Points on a hilly landscape, in no order, each with its height.
From any point a ball rolls to the lowest of the 2 points nearest to it. It stops when none of these is lower. Distance is the straight distance between rows; heights are no part of it.
z534 height 291: [ 12  -2 -15 -35 -19  16 -17  15  31  32  14  -6  -5 -36 -14   7  33  20
 -14  37 -21  40   4]
z597 height 110: [-20 -26 -37 -65 -31  14   9  -5  -9 -12   3  12  -2   7 -24  38  13  12
  37 -27 -12  14 -25]
z52 height 174: [ 11   7 -17 -12 -20   1 -12 -11   4  26  -3  46 -11   2 -19 -12  25   8
  -4  27 -16  11   2]
z818 height 318: [ -8 -17  10 -19 -10 -11   9  25  29   7   7 -27  32 -80  24 -17  17  15
 -27  29  -3  47   7]
z734 height 107: [ 18 -23  10  28   3 -12  13 -17   0 -20   5  -1  19  35  -9 -14  12  -8
  18  24 -29  22  -3]
z665 height 713: [-55   7 -20  -1  14   3  -8 -33  -8  -5   1   4 -26  23   5  -4 -33 -17
  21 -24  28 -41 -16]
z821 height 119: [-20   3  24  64  12  10  13  -9   5 -15 -26  34  17  17  39  -9 -11  -1
 -27   3   4 -39   6]
z813 height 367: [-31 -49 -18 -33 -21  19  14   2  14 -14 -27 -15  17 -36 -18  17 -12   4
   4  -3   2   3   5]
z874 height 327: [-58 -49 -19 -10  -2 -14  38 -18  -9   3 -18 -12  -8 -13  -5  20 -10   0
  25 -21  -5 -18  -1]
z95 height 281: [-26  -5  -4 -14  23  -1 -11   2 -26  -9 -11   6 -11  56  -8 -20  -9   0
  57 -22  12  -4   1]
z999 height 565: [ 16   5  -3   7  20   9 -12 -15  11   1  11 -50  22  14  -4   8  -5 -27
   4  19   1 -50   4]
z46 height 98: [-28  -7   5  27 -10  10   9  -7   0 -15 -14  49  16  -2   6 -11   6  -2
 -18  10  -3 -33  -2]
z368 height 180: [ -7 -29  25  42   3  24  -4 -30  -7 -12  11 -16 -21  30  12 -16 -49 -28
   1   6  -4   8  -8]
z10 height 303: [-46   3   7  -8  21 -10  44  -5   6  -2 -32  -2 -31   4  38  39 -24 -28
  24  -8  19 -35  -5]
z761 height 134: [ 49   3   0 -10  -8  -3 -49  -8  -7  -2  -6 -16  10   4   0  16  19  10
  16  13  32   8  -4]
z695 height 183: [  2   7   8   0  -3 -22  49 -32   9   3 -15 -24 -34 -54  52 -14 -29 -39
   5  12  11  32 -15]
z221 height 286: [ 27  -5  12  30  -7   0 -28  -2  15  -3  27  17   9  10  -3 -14 -17  10
 -44  10   5  37  -8]
z321 height 149: [  8  13 -19 -38  -9 -23  29  16  24   9 -29  26  -4 -26 -20   0   8  19
  -2  -2  10  21  18]
z182 height 222: [-27   9  -1 -20  12   5  30   7 -16 -13 -10  -6   0  33   2  17  -5   2
  33 -41   7 -38   7]
z453 height 360: [ -5  15   4   5   0 -13 -20   1   2 -11   4  -9   2  19 -32 -26   2  27
   7 -18   8  -2  13]
z421 height 419: [ 27  -5  16  27  -8  24 -22  21 -14  -3  24  41  23  16 -10 -32  29 -13
 -19   4 -39  26 -17]
z365 height 48: [ 27 -11  25  -1 -36  30 -44   6   7 -14  48  29   6  17 -20   4   0  -3
 -28  -3 -17 -11 -19]
z140 height 589: [ -5   1   3  23  28  -5  -5  23   3  12  17   0  -5  19 -27  -5  -7 -14
 -17  17 -20  -9  11]
z706 height 787: [ 37  17 -27 -26  12   5  14 -17 -14  14  -8 -57 -16  15  -7   9   0  -1
  32 -29   3  -8  -5]
z340 height 213: [ 18  40  12   0  -1 -20  12 -10   5 -27  -6 -12   5 -19  11   2   9  14
  -2  -5  20   3   1]
z637 height 96: [-21 -12 -48 -42  -5   4   2 -15 -21   3  24  14 -18  27 -29  32 -18 -20
  22 -38   1 -14 -25]
z590 height 747: [ 16   5  -9  -7   2   8  42 -39   5   6 -28 -56   4 -18  26  18  -4 -12
  20   2   4 -19  14]
z61 height 106: [-10 -10  15   5 -14   1  -1 -32  -4  -9 -17  17  10  47  15  22 -17  19
  23 -15  34 -30  14]
z164 height 457: [  3  19  22  24  28   0  -3  17   6  -6  -4 -43   4 -29  33 -25 -15   1
 -23   6  18  10  25]
z73 height 548: [-12  22   7  12  24  17  22   2  -1   2  -9 -42   2   1   9   7  -7 -25
   8  -7  -9 -57  15]
z977 height 513: [-37 -13   1  11   1   8  24 -54   5  -3 -11 -37 -19  52  15  -2 -37   3
  47 -28   2 -27   4]
z255 height 252: [  3  -2  10  27  22  -8  -6  38  14   8  -9  49   1  -4  16   6  -6 -11
 -45  20   6  21 -10]
z709 height 323: [ 13  15  16  25 -16  -4 -19   4   6   0  16  28  22  12 -18 -31  20  26
 -23 -14  -9  -6   2]
z194 height 117: [ -6 -21   8  35 -17  -2 -15 -14   0 -21 -19  36  34 -25  16   1  31   3
 -11  24   6  -3 -25]
z384 height 797: [ -2 -15 -19   1 -13 -14  -4 -23   6  12  26 -51  13 -40  -9  -7  21  -1
  -3  22 -10   5   8]
z376 height 66: [ 23  14  14  -4   0 -15 -31  49  20  14   6  -3   6 -53  29   0  20  18
 -29  14  14  46   2]
z451 height 157: [ 27  -9  16  46   5  30 -28  -4 -14 -10 -17  40  31  20  35  -5   2 -33
 -15  23  -1  -9 -27]
z2 height 156: [ -5  13 -14  -6   2  20 -13   2  19   6 -12  61  10  35 -16 -17   9  11
  -1  19   0 -14   5]
z555 height 217: [ 33  28   9  -8 -22 -28   8  15   1  37  37  12   6 -20  -3  15  38  31
 -26  10 -24  18  21]
z445 height 624: [-26  -1 -43 -22   9  -5  11 -21 -16  35 -32   0 -17  14 -22 -10   0  -3
  41  -6   7 -21   8]
z482 height 211: [ -3  -1  10   8  -2  -4  32  -4 -20  -9 -20   8 -33 -50  35 -25 -24 -34
 -11  15  -7  25  -7]
z24 height 69: [ 23 -12  -9   4  14 -28  14   3  10  36  27  -7  24 -30  27  14  13 -11
 -23  57 -20  47  14]
z560 height 190: [ -1   7  15  14 -19  12  25 -31  17 -40  11   2  21   1  -1  -1 -28   9
 -19   1  -6 -13   6]
z59 height 231: [  2   6  -5  14   1 -10  24  23 -28   5   2  38 -29 -31  12  -5  -1 -32
 -21  19 -16  25 -16]
z484 height 361: [-25 -13   3   3   3  18  -3 -11 -24  -8 -10 -27   6   5 -17 -46 -14  -9
  27  -8 -15 -10   9]
z516 height 867: [ 25  21  24  18  16  33 -13   9  -8  -5 -23  -2  11  21  13 -53 -16  -5
   2  -5  -4  -6  19]
z127 height 484: [-27 -11 -15   5  19  10  51 -42   8  15  -7 -60 -20  46   6  22 -20   2
  43 -50 -18 -37  -5]
z55 height 564: [ 16  15  -9 -33 -27   3 -34   2 -21  35  30  -7 -16   4 -49 -24  27   9
  11 -25 -25 -33  -7]
z626 height 133: [-11  -4  -5 -16  -1  17  -6  -6  16 -13 -21  36  28  47 -10  19  -4  17
  13   4  16 -35  20]
z275 height 92: [ 34   3  23  20   5 -15 -22  33  -9  -3  13 -19  25 -28  34 -10  28  13
  -7  16  10  57  16]
z434 height 148: [ -4   4  22  30  -4   4  27 -30  24 -19 -33  13  17  -2  27 -11 -22  10
 -16  12  11  -8  14]
z823 height 602: [  4  25 -15   3  26 -13  28   0  11   6   0 -21 -12  13 -14  -4  -6 -11
   1  12  -3   3  19]
z840 height 109: [ 37   4   0 -15  -9   6 -18   0 -11   3 -24 -17 -12 -28  23  17 -11  -3
   6  11  32  16   2]
z833 height 315: [ 10  10   1 -17 -24 -26 -10  15  19 -14  22 -22   2 -41  -7   7   4  32
 -24  -7  12  43   4]
z857 height 132: [ -5 -25 -12 -31  -1  24 -30  30 -24  -5   3  10   0   7  -8  39  14 -14
  21  11   9 -11 -16]
z739 height 708: [-22  12 -32 -21  -2  -9  11 -43   2   5  -1   0 -36   8  -7   7 -43  -7
  12 -33  29 -11 -24]
z406 height 515: [-28  -1  17  25  26  23 -21  -3  -2   1  -4  14 -17  40   2 -37 -52 -14
  -3 -10  15 -22   2]
z23 height 136: [ 18 -33  23   2  -4  29 -12  -2 -17 -10   8 -25 -13  26   5  -4 -48  -8
   3 -22  -1   9  13]
z711 height 514: [ -6  25  -9 -24  -6  21 -19  21 -34 -16   1 -18  -3 -29 -13 -15  13   2
  15 -29  -4 -22  -6]
z64 height 411: [-24 -24  -9 -17  -2  -7  -6 -15 -13  -2  20 -34  -7  50 -30  11 -24  17
  31 -67  13 -10  -7]
z671 height 646: [ 13 -20  18   2 -11  16 -20  33   4   9  17  19  14   6 -18  22  24  16
 -19  14 -17   3  18]
z787 height 301: [-17  -2  -4  -5   1 -12 -30 -17 -26  -1   6  20   3  45 -24 -24  26  -6
  48  -3   2 -21 -13]
z115 height 559: [ 47   0  -2 -39 -24  13 -11  -2 -19  32  30 -28   9  12 -41  -8  12  11
   9 -26 -27 -17  15]
z70 height 135: [ 25  -4  27  43  18   1   0  25  -7 -15   0   2  22  -9  37 -12  -3  -5
 -24   7 -11  39   4]
z104 height 338: [ 10  29   1  -9 -12 -16 -38  27  14  -5  34 -24 -19 -20 -23  -3   1  13
 -27 -14  17  14  -8]
z552 height 218: [  6 -16 -14   3  11  -5 -17 -12 -22  20  -5   3 -24   3  -6  -3  -9 -19
  17  19   1  13  -1]
z410 height 212: [ 26   0  19  12 -10  -4  29 -45 -11   8 -18 -14 -25 -19  46   1 -20 -14
  12  12  10  19  -2]
z831 height 345: [-51 -51  -6 -22 -18  19   6   7 -13 -23 -17   5  12  -3  -3  14 -22  13
  14 -28  12 -12   5]
z215 height 351: [-24  -2   7  27  -6   4  12  22 -15 -22   2  23  14 -46   1 -21  41  -2
 -25  11 -32  -4 -11]
z598 height 196: [ 10  -1  -5 -32  -5  -1 -10  20 -18 -32  21 -43  -3  10 -31  23  10   2
  23 -52   0  -4 -15]
z579 height 731: [-16 -45  -2   0 -11 -18   1 -13  -2   7 -33  18  13 -25  14  32  10  -4
  13  27  19 -11  -4]
z305 height 70: [-14 -30 -40 -55 -19  14   6 -19  -1   3   2  14 -15   8  -5  51 -27 -15
  18 -12  11  11 -29]
z827 height 250: [ 13  11 -15 -19 -17 -22  29  -3  17  33  24 -24  31 -30 -14  15  43  35
  -8   2 -26  12  33]
z750 height 697: [  6  -3 -20 -15 -10  -7  23 -25   0 -15   8 -24 -14   5  -7  28 -34  -7
  -1 -43  13   0 -18]
z986 height 597: [-39  -5  -6  22  24 -25   0  34  14  -6   6   8   3 -18 -29  -8  20  -1
 -10  24 -17  -2   6]
z506 height 640: [ 28 -13  -2 -11  -4 -10  -8  24   8  29  -1  17   3  20 -15  52  12  18
 -14  15   8  -5  26]
z265 height 357: [  2  34  -7  -5   8 -19 -26   4   0  15  31 -24 -18   1 -19   1 -18 -11
 -16 -14  15 -22  -1]
z86 height 769: [ 15   4 -25 -12  -2 -26  45 -35  10   8  12 -72   5 -40  18  13  -2 -11
   9  -7  -3  14  -6]
z952 height 332: [-17 -23  14   6 -18  -7   9  38   5  -8  -6   5  17 -63   2 -13  34  16
 -25  14 -22  28   4]
z171 height 169: [ 10  -7  -3 -44 -32   0   1  16   5   3  17  12 -24 -19 -32  15  47  33
  13  -9 -27  47  -9]
z492 height 882: [ 32  19  34  23  -1  28 -30  -9  -4  -4  17  10  13  24   3 -63 -35  -3
 -18 -15  -4 -17  -2]
z515 height 616: [-22  29  -5 -26   9 -25  24  31  33 -14  -6 -10 -12 -58  -1  -1  -3  -2
 -26  -4  12  12  -2]
z535 height 234: [  0   9  16   6 -20  13  27 -24 -16 -22  12   9  11  19 -11   7 -12 -10
   5 -16 -15 -45   0]
z964 height 263: [  3   8  -4   0  14   0  13  15  25 -19   2  17  -1 -17   4  21 -20 -24
 -38  24   1  -4  -8]
z351 height 519: [ 37  -4   2 -32 -17  35 -14  23 -20   6   9 -16   4  -3 -16  -3  10   1
   9  -3 -24  16  10]
z78 height 255: [ -7  -3  22   8  20  12   4   4 -15 -24 -30  36  -9  65  13 -12 -15   5
  41 -14  11  13   3]
z679 height 144: [ 14 -18 -27 -42 -21  -6  -6 -11  -1   0  -4   5 -10   5 -34  20  27  20
  37  -6  -1  36 -20]
z633 height 201: [  8  23  -6  37  14  -4  -5 -13  34 -23   2  21  40  -7   7 -45  35  -3
 -34  32 -18  29 -18]
z17 height 182: [ 16  -4 -10  -9  -2  11 -24  22 -21 -12  29  37 -15  20 -24  15   8 -34
   0  21 -17  20 -30]
z775 height 91: [  0  -2  -7 -11 -35 -10 -26 -18  -9   6  24  21 -21  -3 -19  19   5   7
  -2 -10  13  -8 -21]
z263 height 735: [ -1 -16 -15  -7   1 -12  14 -29   3  16 -25 -18   7  -3   6  30  -1   1
  18   9  18 -18  16]
z708 height 388: [-16 -12 -23 -15  -4 -21  -6   9 -11  16  12 -36  -1  24 -33  33   2  28
  11 -63   5 -36   7]
z377 height 254: [ 33  36  15  39   9  -8  13 -23 -19  -4 -25  26 -15  19  47  -6   3  -7
   2  14  18   8 -23]
z113 height 524: [ -5  17  15  35  12  19   1  -1 -12  19   4  11 -29  16  12 -26 -46 -23
 -25   1  -8 -35   7]
z488 height 533: [-24   8  -6   9  17   6  17   6 -22  14   4 -12 -26   5  -6  -9 -32 -16
   1 -14  -8 -42  10]
z354 height 262: [  0  -3  18  -7   5  10   3  -1 -16 -13  23  -4   5  55 -16   7 -16 -13
  21 -33 -11 -51   1]
z97 height 121: [-27 -35 -24 -37  -8   1 -20   1 -25   9   9  10   3  13   7  63   8 -13
  38  -1  25 -28 -24]
z123 height 194: [ 27   4   7 -20 -28  -4 -11  30  -3  32  45  18 -17  -6 -27  18  55  24
  -9   1 -36  31   2]
z557 height 130: [  3  -2   2  32  17  -7  25 -31  27  17  -4 -33  14 -16  31 -25 -16  -3
 -14  34 -15  15  34]
z466 height 290: [ 18   0  25  65  14   8 -36  14   4  13  10  29  45  24   3 -43  32  14
 -33  -2 -13  -9  -4]
z82 height 413: [  0 -16  -2 -12  -3  23 -20   6 -11  -3  -5 -26  -3 -16 -21 -45 -22   8
   2 -12  -6  23  21]
z526 height 129: [  7   5 -11 -13  -5 -14  51   9  17  25  -8  19   9 -20  -1   7  -7  12
 -23  18 -16  16  32]
z114 height 630: [-24  -7 -41 -34 -14   1   1  -3  -6  40  -7  11  -3  -3 -26  23  23  14
  17 -15  -6 -37   1]
z973 height 137: [ 23   3  10  48 -11  12 -15  -9 -15  -9  -2  39  39 -17  33  -5  31 -19
 -37  25 -14   8 -38]
z135 height 471: [ 24  -9   5 -15 -14  26 -20  22 -18   1   6 -23   8 -38   7 -38  12  14
  -4   3 -17  49  18]
z65 height 738: [ 24  12  18   5  17  -3  23  25   2  -9 -32  13  11   2  23  16   2   1
 -15  16  14  13  25]
z906 height 853: [ -3   8  23  -2  26  34  21  21  -8  -8 -45   2 -13  10  22 -21 -25  -2
   4  -9   6  -5  26]
z667 height 384: [  1  11   5  13  -5  16  -7  29 -16 -10  25  12  20 -11 -17 -26  49  -3
 -16   8 -51   2  -2]
z721 height 625: [ -9  48  -6 -14  21 -41  55   7  19   0  -7 -10 -25 -30  12  -4 -18  -5
 -16 -14   9  25   2]
z11 height 751: [-24 -18   5 -12  -2 -34  37  10  -1  -7 -21 -16   2 -40   0  17  13  -5
   6  -3  -2  12   2]
z614 height 488: [ -4  15   4  -9   1  19 -28  26  -1 -22 -13   8   2 -40  -3 -12  18   4
 -14   0   8  -6  -8]
z903 height 810: [ 20   8  14  -2  -9 -13  15 -15 -27  18 -16 -21   1  23   4   7   0  24
  28 -30   3 -27  30]
z793 height 844: [-22   1  37  29  15  30  17  -7  -3   9 -45   1 -25  33  40 -13 -32   3
  20 -12   4 -29  27]
z131 height 501: [ -5  -1  -3  14  10  20 -41  -8  20 -19  11  13   6  30 -22 -35 -28 -13
  -6  10   6  -7 -10]
z524 height 243: [ -3 -17   3  19  12 -20  -1  12  15  14 -12   9  -4 -37  19 -16 -12 -10
 -26  27  10  37  -2]
z472 height 200: [ 16  -2  15  10  14   5 -30  18 -20 -29   6  38  -2  44  -6  -4  -1 -19
   8   1   1  12 -24]
z705 height 425: [  8   9   6  15  23  -5  -7  27   0   5  -1 -33  21 -16  -4 -29  16   7
  -5   7  -9   2  37]
z601 height 278: [  1  -1   2  -3 -21   1   3   7  22 -26  20  15  11 -42  -1  20  14 -10
 -41  19  -7  19 -15]
z543 height 603: [-28  -8 -23  -3   8 -22 -25  13  33  15  17  -9  -7 -17 -45 -12  24  16
 -10  30  -4  -3  -3]
z573 height 71: [  5  -9   0 -12 -38  10 -36   3  10  11  63  34 -16  14 -38  30  11  -9
 -18  -2 -13 -23 -30]
z507 height 667: [ 16 -19  10   8  -5  -8   0  12   1  13  11 -32  -1 -21  11  14 -37  13
 -32  -8  10  17  26]
z594 height 723: [-37   6  10  21  22  16  -2 -16  -6 -14 -33  28 -21  37  43  -8 -29 -29
  30  11  32 -30 -26]
z680 height 439: [  2 -11  -5 -27 -33  24 -45  -3  13  -3  16 -24  -3 -22 -34 -19  -2  17
  -5 -15   2   7  -9]
z880 height 260: [ -5   5  16  44  -5  20 -60  18  12  -9  18  28  31   0 -12 -41  56  15
 -26   5 -14  -1 -33]
z479 height 445: [-20  -6 -13 -18  21  -6  31 -22  -6  18   8 -33 -13  74 -13  16 -21  11
  41 -67   4 -32  -2]
z294 height 607: [-29  11 -35 -28  20 -26  -8  23  24  18  -9 -10 -21 -27 -31  13  16   2
   4  -6  13 -11  -4]
z274 height 158: [  5  -3   7  50   7 -16   9 -25  13 -23  28  -4  33   3  -5 -36  27  -3
 -12  29 -31  21  -9]
z481 height 112: [ 21  21 -17 -21  12 -28  37 -23  40  18   1 -38  24 -44  42  -6  -1  -5
  -6  44   5  37  22]
z358 height 150: [  6  18   6 -29 -29   9 -33   9  20  -5  30  43   2  43 -46   8  45  31
   9  -6 -13 -17 -14]
z360 height 219: [-17   5   5   2  15   6 -14  45 -13 -18  -9  50  -5  21 -16   0  17   3
   2   4  -6  19  -5]
z575 height 175: [  9 -15  24  58  23  30   5  -8   1  -9 -35  24  13  27  53 -11 -20 -33
 -12  21   0  12 -19]
z92 height 235: [-24 -24  16  11  19 -19   7  21  -6 -24 -28  35 -10  26  -2  -2  -9   6
  17  -6  14  39   1]
z125 height 178: [ 10  40   8   7   6 -18  34 -29  29 -14 -41 -26  -2 -15  43  13  -6   8
   7   2  40 -11   6]
z137 height 77: [ -7 -14  13  -2 -15   2 -12   4 -40  -7  -5  30   2  32   6  19  -2  13
  12 -16  15 -26   7]
z522 height 186: [-52 -18  -6 -23  17  -5  12  22 -25 -31   0  -9  -5  30  -7  30  -5  -6
  44 -42  19  -4  -7]
z273 height 93: [ 26  -8  -6  22  10 -11  21 -16   2  21  -1 -21  17  -3  24  10  10  -4
   0  48  -5   9  26]
z565 height 758: [ -9  -9 -29 -28   5 -41  24  -3  18  16  -2 -36  -6 -37 -15   3  10  10
   8  -7   0  33   1]
z747 height 114: [-16  11   5 -15 -39  -4 -31   9   6  -5  21  26 -13  -2 -30  14  41  38
   3 -20   5 -13 -17]
z253 height 835: [  9  21  32  24  -2  16  40 -10   8  19 -21 -15 -10  17  33  -6 -25   9
  -3  -9 -11 -25  41]
z655 height 636: [ 12  -9 -12 -24 -22  -5  -4  12  -2  46   8   8  -2  -8 -27  45  38  25
   2   5 -10 -26  19]
z547 height 582: [-17 -17  -8   2  15 -18   0   3   5   3  14   3   2  32 -35  27   6  -7
   8   3  -3 -20   1]
z42 height 322: [-14 -22  -3   2  -9   8 -25  -4 -26   2   7  16   1  21 -38 -38  11   2
  23   9 -28  -5  -2]
z955 height 536: [-10 -23  -6   0  -2   7   6 -51   6   0 -21 -57 -30  22  24  23 -52  -1
  40 -36  22  -6 -13]
z270 height 450: [ 25  -6  21  12 -10  38 -36   8   5 -42  14  27  39  26 -18 -41  30  -3
  -7   3 -29   4 -24]
z490 height 128: [-30   2 -24 -26  13  12  31  -4  -5 -30  17  17 -23  27 -24  19 -35 -32
   7 -15 -14 -12 -20]
z703 height 233: [  5  20   8  29 -11  11 -44   5  19  -2   6  19  31 -34  12 -53  38  21
 -32  16 -11  26 -18]
z109 height 108: [  3  12   1  12  12 -24  38   1  18  36   7 -17  15 -40  31  -8 -12   8
 -36  27  -8   8  38]
z528 height 261: [ 19  14   9   8 -16  18 -48  21  11  -6  30  30 -10 -19  -8 -31   8  12
 -45   5  -7  53 -23]
z418 height 728: [-18 -10   9   9  13   5   2  -2  -6 -16 -41  17   1   5  26  11  -7  -8
  18  19  24  -9  -4]
z322 height 718: [-31  25 -12 -19  18  13  -2 -10  -3 -27  -9  31 -10  25   2 -11 -26 -24
  19   5  23 -28 -22]
z812 height 402: [-22 -23 -15 -30 -19  14  -6  -1   5 -24   6 -33   7 -24 -36   2  -1  14
   7 -30  -9  12  -3]
z698 height 304: [ 11  -9  -7  -8 -15   6 -10  -8  37  25   8  -9  27 -59   8 -17  25  20
 -32  44 -13  33  20]
z112 height 197: [ 32  16 -23   3  12   8 -13 -10 -10  15   7  11   1  10  -9 -20  14 -27
   6  38 -19  11  -6]
z491 height 266: [ 19  28  14  28  -8 -17  -1  -7 -20   9 -15  53  -2  -1  28  -8  24   6
 -18   6  11 -11  -9]
z694 height 373: [ -5  28  -9 -23  -1 -15 -27  25  -4  17  15 -11  -7  13 -34  25  14  24
  -1 -28  20 -37   6]
z120 height 475: [ -1  29   3   3  29   5 -10  39  -4   4 -23 -13 -12 -41  13 -14  -8 -10
 -16  13  18 -11   8]
z809 height 85: [ 26  32  -3   0  36 -20  11   1  19  27  24 -23  28 -38  58  -9   3 -13
 -18  58 -20  52  26]
z440 height 295: [  2   3  -4  -7 -23 -11 -28  -2  31  -9  27 -18   6 -45  -6  17  41  17
 -29  25  14  13 -13]
z262 height 610: [-37  10 -17 -18  34 -25  24  16  30   5 -36 -11 -19 -36  -2  13 -17 -14
  -5  -6  26 -16   0]
z389 height 214: [-16 -12   6  21 -19   9   2 -31  -8 -21   5  11 -12  -4   5 -10 -43  -9
 -24  -1   0 -11  -7]
z269 height 823: [ 25   6  26  21   0 -11  35   4 -28  18  -4 -21  -8  16  27   5  -1  15
   3 -12  -8   3  34]
z963 height 228: [-10 -27 -11  -7  -2   2 -44  17  -3  11 -16  25 -18 -20  -8   5   2 -14
  -7  31   9  15 -20]
z664 height 785: [ 12  22 -30 -13   0 -12  16 -16   3   4  13 -48   6 -28 -12  17  23  -6
   8   1  -6 -19  -8]
z38 height 308: [ 16  11  11  45  21 -14 -19 -13  13   6  -8  17  -1  36   5 -27 -23   9
 -23  13  18  19   6]
z979 height 392: [ -1   8   8  -1   2 -16 -20  22   8  -5  -8  -4  14 -12 -13 -33  22  36
  -4  -3   2  31  23]
z419 height 147: [ 11  21  17  11  10 -25  48 -26  37 -10 -25 -30   5 -30  58  -4 -11  -4
  -6  25  14  31  11]
z805 height 105: [-18 -21   1 -16  -7  -6   1 -10 -48   1   6  12  -2  41  18  45   3  -7
  46 -26  23 -25 -14]
z576 height 732: [ -2  10  23  32  27 -15  33   1   7  -4 -33  -2 -18   8  33  19 -11 -18
   7  15  12  -1   6]
z608 height 745: [-11 -26  21   5  12 -21  51  31   2 -13 -28  12  15  -8  19  33   7  -1
   1  10  -8   2  20]
z929 height 541: [  1  16 -12 -27 -11  19 -14   2 -39  15  15 -14  -4  -4 -26 -11  15 -10
  22 -32 -17 -65 -15]
z925 height 83: [ 35   1   6 -10   2  14 -24  30   0  17 -14 -11  -2 -40  35  -9 -21   3
 -27  10  21  43  15]
z860 height 615: [ -3   5 -17  -5  29 -16  22 -31   4  16 -12 -25 -12  38 -19  -4   1  -7
  39  -3  -5 -11  15]
z312 height 277: [ -3  16   9  19 -17 -22  13 -17 -31  -2  -3  38 -20  -3  21  18  -9 -14
  -7  -3  16 -18 -15]
z317 height 161: [  0  -1 -35 -34   5  17  -6   7   8 -20  23  14 -13  19 -39   7 -11 -19
   6   7 -17  11 -21]
z469 height 279: [ 13   9 -12 -23  -9  25 -50  24  21  25  16  15 -22 -38 -17 -34  20  12
 -22  28 -10  37  -6]
z249 height 681: [ 16  -9  10 -10  -5   3  33  -6  -2   5   8 -42 -20  -1  17  35 -51  -2
 -17 -32  12   8   9]
z288 height 185: [  0  27 -23 -42  -8  11  -9   7  23   1  21  40   3  39 -39  34   5  16
   1  -8   3 -24  -5]
z740 height 316: [-41 -35  -8   0   3  -9  48 -31  -9  12 -21 -10 -24  18  29  36 -31  -6
  32 -16   5 -17  -2]
z300 height 576: [ 11  -6  -5  22  18 -14 -14 -24  17   0  19   1  26  40 -18   7   2 -13
   2  30  -3 -42   5]
z256 height 166: [ -4  32 -23 -42 -14  -8   8  11  25   5  -6  27  -2   3 -43  12  19  34
  -4 -12   9 -12   6]
z756 height 770: [  4 -21 -31 -22   1 -15  26 -13  -1  17 -10 -50  -2   1 -18   6   0  16
  20 -32  -6  14  11]
z989 height 236: [-21 -35 -10  -5  -5 -18 -21  14  36   9  -8   4  -8 -54  -4   0   9  -3
 -13  32  17  25 -16]
z336 height 87: [ 12 -27  30   4 -18  29 -27   8 -21 -21  28  19   7  35  -2   1 -36  -4
 -14 -18  -2  -7  -3]
z829 height 481: [ -2   0   7  32   9  29 -15 -12   4 -36   4  24  29  25  -9 -53  -3 -13
  -6   8 -21 -17 -18]
z759 height 245: [ 26  47   0  12   4 -10  18 -12  -5 -13  -9   9  11 -26  37 -29  23   0
  -6  18   5  26  -2]
z960 height 155: [-13 -27 -10 -37   1  20 -18  32 -32 -18  10 -17   8  27 -18  44  11  -5
  37 -36   5 -14 -12]
z782 height 289: [-22   8   6   1  -4 -13  30  -9 -13  -5 -26  15 -28 -37  35  18 -24 -21
  -4  -8  24 -22 -11]
z774 height 173: [ 19 -10  40  63  34  19   3  19  -3 -16 -17   7  20  42  31 -14  -7 -15
  -3   5 -16  24   0]
z402 height 799: [ 18  17 -12  -8 -10  -7  -5 -42 -20  18   0 -36  -3  17  -5   0  -1   5
  32 -20  16 -44   0]
z965 height 237: [ 25  30  25  47   0  -3  29 -48  15  -7 -19  -3 -26  17  63  -4 -25 -16
   6  16   6  15  -7]
z219 height 656: [ 11 -28  16   7  -9  -7 -18  36 -19   0  16 -15  -2 -13 -15  20   1   9
 -12  -8  -1  32  16]

For each start below, name the point where the ball stops.
z253 => z418
z601 => z137
z300 => z528
z680 => z695
z115 => z305

Call two points neighbours if one is among the 2 nearest of the other. Go from one point of each pair to the other, from neighbour to neighbour, staying as low as possible. Name the highest point that can't be avoided.
z109, z24 => z557
z365, z109 => z288
z376, z46 => z575

Write out the way that a ball takes from each point below.
z977 => z127, z479, z64, z708, z694, z265, z104, z833, z440, z601, z964, z255, z524, z989, z963, z552, z112, z52, z2, z626, z61, z137
z906 => z793, z253, z269, z903, z402, z706, z756, z565, z11, z608, z65, z576, z418
z547 => z300, z999, z73, z488, z113, z406, z131, z829, z270, z421, z667, z215, z952, z818, z698, z534, z469, z528
